Each row is a point on a landscape with many peaks, with its height.
A climber steps from a point to the highest of its 2 nearest points, and stops where none of them is higher. Distance is the straight distance between rows; heights are no part of it.
j926: [139,130,115,144,142,109,130,139,102,143,105,83,145,129,125,108,124,111,138,110,120]  height 2.44
j689: [120,138,102,139,87,158,135,115,118,155,113,109,123,196,111,70,145,122,79,149,148]  height 3.77
j212: [137,95,86,101,71,149,125,112,146,148,122,113,177,161,90,139,160,185,139,164,128]  height 2.77
j818: [105,135,115,99,104,108,137,149,123,151,82,115,158,150,102,125,114,154,129,101,120]  height 3.64
j345: [165,131,109,145,135,175,129,116,113,118,132,146,77,127,130,73,160,79,114,119,102]  height 1.98
j571: [125,147,138,134,89,162,132,123,115,137,111,139,101,171,120,86,120,142,75,144,127]  height 3.51
j721: [131,119,77,105,99,130,120,145,124,155,161,134,156,149,97,113,116,134,132,138,117]  height 2.63
j744: [128,117,81,122,101,147,118,133,112,132,92,130,153,142,122,124,120,140,144,91,135]  height 2.98
j657: [113,113,88,124,126,156,143,172,110,137,149,166,110,152,164,99,171,138,118,163,141]  height 3.11
j591: [121,144,164,140,149,82,140,143,149,142,107,102,134,95,131,104,80,99,149,114,115]  height 1.94
j154: [143,121,72,146,112,132,147,130,148,112,130,143,102,131,134,98,157,136,124,154,173]  height 3.73
j444: [136,124,84,99,91,125,125,129,154,159,127,107,175,157,88,135,110,178,137,137,116]  height 3.10
j400: [99,74,79,122,99,146,128,113,115,111,128,107,113,173,115,129,140,184,129,152,113]  height 1.86
j949: [132,122,76,127,111,189,166,124,151,133,135,140,102,145,166,121,165,138,82,149,123]  height 3.76
j965: [149,149,150,138,149,138,94,140,132,146,83,127,156,97,141,107,126,123,129,136,140]  height 4.95
j263: [121,88,100,97,130,150,119,131,85,141,158,159,116,129,143,118,147,148,116,167,135]  height 3.59
j356: [105,147,91,172,119,192,117,139,101,116,150,150,87,166,162,104,160,126,116,113,142]  height 0.84
j625: [134,95,90,79,122,175,128,104,127,148,101,142,150,163,110,136,135,132,125,142,141]  height 3.65
j770: [101,109,101,138,108,126,127,121,103,113,137,128,108,151,100,142,107,173,131,116,117]  height 1.56
j481: [117,150,148,113,167,88,132,122,140,119,144,117,142,80,106,175,104,100,157,53,134]  height 4.53
j976: [85,149,233,85,165,58,98,123,196,122,167,80,171,83,91,176,95,104,140,105,109]  height 2.86
j463: [99,118,212,93,117,47,90,110,169,133,110,65,162,140,80,189,77,141,161,99,126]  height 2.54
j739: [167,128,134,126,123,91,139,105,146,113,141,118,145,158,85,124,105,119,112,132,105]  height 2.23
j310: [116,122,119,107,133,105,108,162,129,115,132,117,127,109,95,130,131,143,130,165,104]  height 4.25
j784: [103,117,90,115,60,173,141,117,116,159,109,106,113,161,101,121,152,169,103,161,131]  height 4.63
j442: [164,135,95,169,128,192,114,154,127,125,117,156,50,148,179,72,170,72,121,116,114]  height 1.63
j173: [122,150,206,135,184,87,115,132,147,101,120,134,136,114,137,132,95,89,147,93,103]  height 2.90
j906: [126,150,122,156,135,139,150,150,109,118,113,135,135,109,129,175,126,124,136,117,136]  height 5.74
j490: [128,95,106,160,106,199,157,148,119,108,114,169,108,164,185,92,163,93,120,143,136]  height 1.14
j272: [111,93,110,83,129,82,93,135,115,117,127,126,142,105,96,132,139,170,151,126,121]  height 3.67
j236: [141,131,107,125,116,114,159,120,113,145,150,108,120,135,122,122,125,152,107,154,95]  height 3.02
j317: [144,160,137,197,128,144,136,135,117,120,101,159,91,143,155,104,155,112,117,129,130]  height 3.27
j165: [115,153,214,124,172,88,101,153,163,92,167,123,121,38,136,169,107,82,136,102,114]  height 3.20
j615: [101,79,81,150,110,184,131,135,121,105,119,117,116,169,144,104,149,145,126,172,133]  height 1.48
j75: [116,107,57,95,67,187,138,107,155,151,137,102,98,162,115,128,181,161,97,171,161]  height 5.56
j566: [154,157,120,130,166,122,127,140,123,122,129,156,117,126,116,98,136,88,120,133,148]  height 2.40
j449: [88,137,183,112,112,61,89,111,147,126,121,90,154,109,91,166,77,165,152,86,118]  height 2.37
j47: [133,119,103,141,97,149,159,127,148,109,91,117,171,120,123,122,147,166,139,139,122]  height 6.58
j985: [84,122,223,73,129,44,84,119,203,132,151,90,180,109,65,193,91,136,148,106,117]  height 2.72
j911: [131,143,139,172,123,140,132,118,105,106,125,154,110,135,166,97,127,146,122,130,160]  height 3.48
j140: [150,125,121,113,121,95,153,102,153,138,119,110,160,137,85,169,104,139,137,123,120]  height 1.97
j832: [56,106,65,95,42,218,161,108,156,176,128,97,109,201,118,124,190,147,120,167,194]  height 3.35
j646: [167,127,157,130,137,81,129,98,103,108,145,125,120,134,111,129,118,135,102,107,122]  height 2.45
j107: [130,139,144,105,147,128,80,117,130,132,97,104,155,95,106,126,91,131,146,141,115]  height 4.35
j261: [112,119,88,138,120,107,120,144,114,135,143,144,120,128,150,154,109,180,134,117,131]  height 1.73
j188: [98,127,73,145,78,162,117,152,111,167,137,117,119,163,145,127,148,157,134,158,182]  height 1.26
j197: [153,102,107,174,104,183,170,130,127,109,145,156,125,148,159,109,134,116,113,136,136]  height 0.98
j855: [152,132,136,144,119,145,125,126,150,105,95,121,155,103,144,115,115,140,138,130,123]  height 5.59
j208: [187,131,123,151,144,147,143,136,127,121,154,186,111,113,160,143,138,99,112,129,125]  height 0.69
j685: [110,123,177,120,129,68,100,121,117,133,120,106,149,98,132,145,92,155,152,75,143]  height 2.18
j350: [128,145,142,112,141,117,147,133,124,122,109,121,147,85,101,165,97,110,146,100,134]  height 4.81
j290: [132,148,157,137,173,83,129,111,102,146,124,134,130,126,147,147,108,120,134,78,144]  height 4.11
j59: [176,130,156,183,157,144,135,144,122,123,137,177,66,126,194,111,130,99,132,160,102]  height 0.53
j293: [120,121,222,137,177,59,134,117,163,86,129,118,125,81,161,162,107,91,144,97,120]  height 3.04
j664: [99,126,81,182,138,213,160,130,113,146,151,137,79,187,177,76,190,85,116,166,151]  height 0.95
j769: [114,120,127,110,103,139,128,163,105,113,119,154,122,149,141,96,177,161,99,159,117]  height 2.85
j884: [159,125,152,157,173,124,128,154,111,119,151,188,91,106,173,149,108,91,134,141,103]  height 0.60
j215: [143,108,119,125,155,129,113,113,103,130,147,142,130,117,161,124,138,131,133,158,126]  height 4.27
j886: [121,112,138,124,119,86,97,124,129,127,132,132,125,111,135,154,88,168,150,118,139]  height 1.96
j355: [170,155,150,167,174,129,131,137,119,125,140,141,126,103,140,106,121,74,130,107,87]  height 1.95
j782: [130,125,140,112,119,126,112,113,115,142,102,69,175,102,91,144,113,162,155,153,103]  height 3.82
j468: [94,99,81,125,93,172,171,93,128,140,137,133,139,208,135,136,146,166,124,159,150]  height 3.89
j460: [102,104,77,151,138,204,162,118,126,126,134,114,111,162,160,81,181,111,135,166,142]  height 1.15
j177: [144,185,151,125,165,115,106,107,146,114,113,155,115,107,109,107,118,114,126,104,141]  height 2.59
j643: [175,148,122,121,166,150,112,123,123,139,134,158,107,111,126,91,132,65,122,96,107]  height 2.15
j399: [150,130,127,137,106,113,126,120,107,120,158,139,118,123,134,94,118,137,108,115,103]  height 2.69
j887: [102,154,117,117,97,129,141,147,105,132,115,135,152,154,129,123,152,182,111,156,131]  height 2.65
j636: [146,102,137,98,161,117,116,124,124,119,128,143,165,112,132,164,113,138,137,145,123]  height 5.01
j938: [130,147,121,147,192,125,115,108,97,116,120,140,101,117,135,138,126,107,136,84,132]  height 4.52
j326: [100,134,106,118,83,148,156,120,105,157,97,100,145,154,91,143,126,174,108,117,104]  height 4.10
j827: [91,117,87,142,66,177,138,120,125,137,117,89,125,186,115,81,164,159,115,159,168]  height 4.14
j727: [95,164,215,103,167,74,89,148,165,105,139,110,153,78,106,184,94,97,149,114,116]  height 3.03
j940: [164,121,172,134,166,91,79,152,144,116,120,116,118,83,152,108,122,87,136,100,109]  height 1.46
j10: [170,172,155,157,131,95,142,156,137,123,158,171,91,80,135,112,121,105,133,115,125]  height 3.61
j185: [146,109,88,121,119,173,125,115,112,131,115,142,134,134,139,107,151,130,111,119,139]  height 2.93
j680: [149,133,177,114,150,85,116,149,150,143,124,123,166,115,132,140,81,106,139,149,122]  height 2.16
j123: [166,127,101,162,141,148,150,129,147,93,143,157,128,143,130,125,132,122,112,140,120]  height 0.82
j655: [121,127,82,135,117,139,121,140,121,170,125,152,122,147,156,123,120,157,136,142,156]  height 1.49
j432: [110,123,160,73,144,94,134,104,136,121,121,124,165,90,77,165,117,140,154,98,125]  height 4.13
j981: [141,111,84,170,102,226,137,154,147,117,129,157,66,172,167,97,175,75,113,141,135]  height 1.34
j859: [151,148,159,127,174,72,101,126,120,134,141,93,134,98,123,114,111,97,108,104,110]  height 1.25
j321: [138,116,98,145,105,174,165,114,89,126,148,149,81,131,126,91,134,91,107,109,119]  height 2.34
j500: [143,119,97,119,127,130,115,115,118,155,101,68,140,108,118,109,125,147,126,151,116]  height 3.13
j652: [163,136,93,151,118,136,165,123,133,154,136,126,117,143,172,119,132,138,78,154,113]  height 3.36
j611: [102,127,156,132,157,89,126,144,119,99,167,124,132,71,101,138,100,110,165,115,134]  height 4.34
j192: [122,148,150,127,200,101,120,102,116,100,139,130,108,83,124,155,104,85,150,73,119]  height 4.93
j942: [134,125,120,102,132,140,130,109,125,116,102,154,141,147,111,144,108,139,114,146,132]  height 4.37
j474: [132,157,137,147,147,109,119,98,96,141,105,132,128,128,156,132,111,148,125,115,167]  height 3.78
j961: [118,139,85,169,90,176,116,155,106,142,125,116,114,179,154,108,165,124,110,134,157]  height 1.03
j714: [90,120,65,130,95,210,172,129,140,134,131,130,130,177,155,136,165,159,107,163,142]  height 4.24
j57: [98,134,93,136,122,177,171,124,109,121,95,154,117,157,149,150,150,149,116,156,136]  height 4.69
j491: [113,106,205,81,156,68,119,114,159,105,138,98,178,75,104,184,105,83,155,87,141]  height 2.73
j235: [142,126,150,120,145,83,96,150,141,130,90,105,118,99,156,116,96,111,150,107,137]  height 1.69
j4: [120,67,103,109,82,138,127,115,136,118,99,104,150,144,91,145,126,172,154,158,121]  height 2.35
j378: [121,115,178,72,144,47,97,126,182,130,161,98,186,98,74,157,97,132,162,96,99]  height 2.58
j91: [133,130,167,80,124,74,108,137,172,154,120,109,184,101,108,145,85,141,150,118,114]  height 2.39
j914: [163,154,115,162,154,125,131,153,107,153,140,99,116,109,134,102,146,87,122,128,100]  height 1.92
j315: [129,150,105,183,135,179,137,141,109,133,150,147,75,185,155,82,163,94,103,158,143]  height 0.83
j385: [120,117,235,115,176,67,106,111,181,85,161,111,156,87,127,171,118,78,148,88,141]  height 2.91
j663: [158,151,210,123,193,93,98,142,137,104,172,151,100,60,141,152,127,59,136,104,101]  height 3.32
j15: [95,122,118,96,93,108,110,120,113,153,124,120,152,117,91,152,131,190,165,134,139]  height 3.24
j220: [86,94,88,108,56,187,157,96,137,173,101,118,139,209,121,130,171,170,123,171,178]  height 3.60
j253: [127,144,106,125,118,148,181,110,99,148,144,146,98,145,125,118,143,123,80,110,119]  height 2.66
j530: [149,155,166,151,150,92,135,138,118,112,182,157,127,67,138,144,104,102,146,103,131]  height 3.88
j119: [180,157,200,143,153,95,128,138,131,118,156,174,79,71,156,133,126,75,121,108,93]  height 3.43
j654: [145,149,189,127,147,103,119,107,157,86,108,133,136,97,109,129,91,107,125,95,120]  height 2.76
j502: [107,124,169,67,143,75,145,129,126,127,100,144,174,124,122,150,128,142,124,118,110]  height 3.70
j190: [127,118,66,115,91,138,126,115,134,133,140,119,86,151,129,98,161,158,96,149,159]  height 4.45
j472: [113,140,129,156,126,147,158,156,80,134,102,145,128,137,161,151,140,137,124,155,133]  height 5.10
j331: [109,124,135,118,147,102,102,143,116,108,144,107,144,90,86,175,106,149,172,146,122]  height 5.04

For each start below, name the point where the climber stops.
j914 -> j47
j378 -> j331
j685 -> j331

Call two points neighbours if one is among the 2 nearest of the other. Go from one point of each pair to the other, from neighbour to neighbour, staying as high as possible. Name the lowest point that can't be avoided.
j75, j636 -> j832
j192, j906 -> j481
j636, j714 -> j502
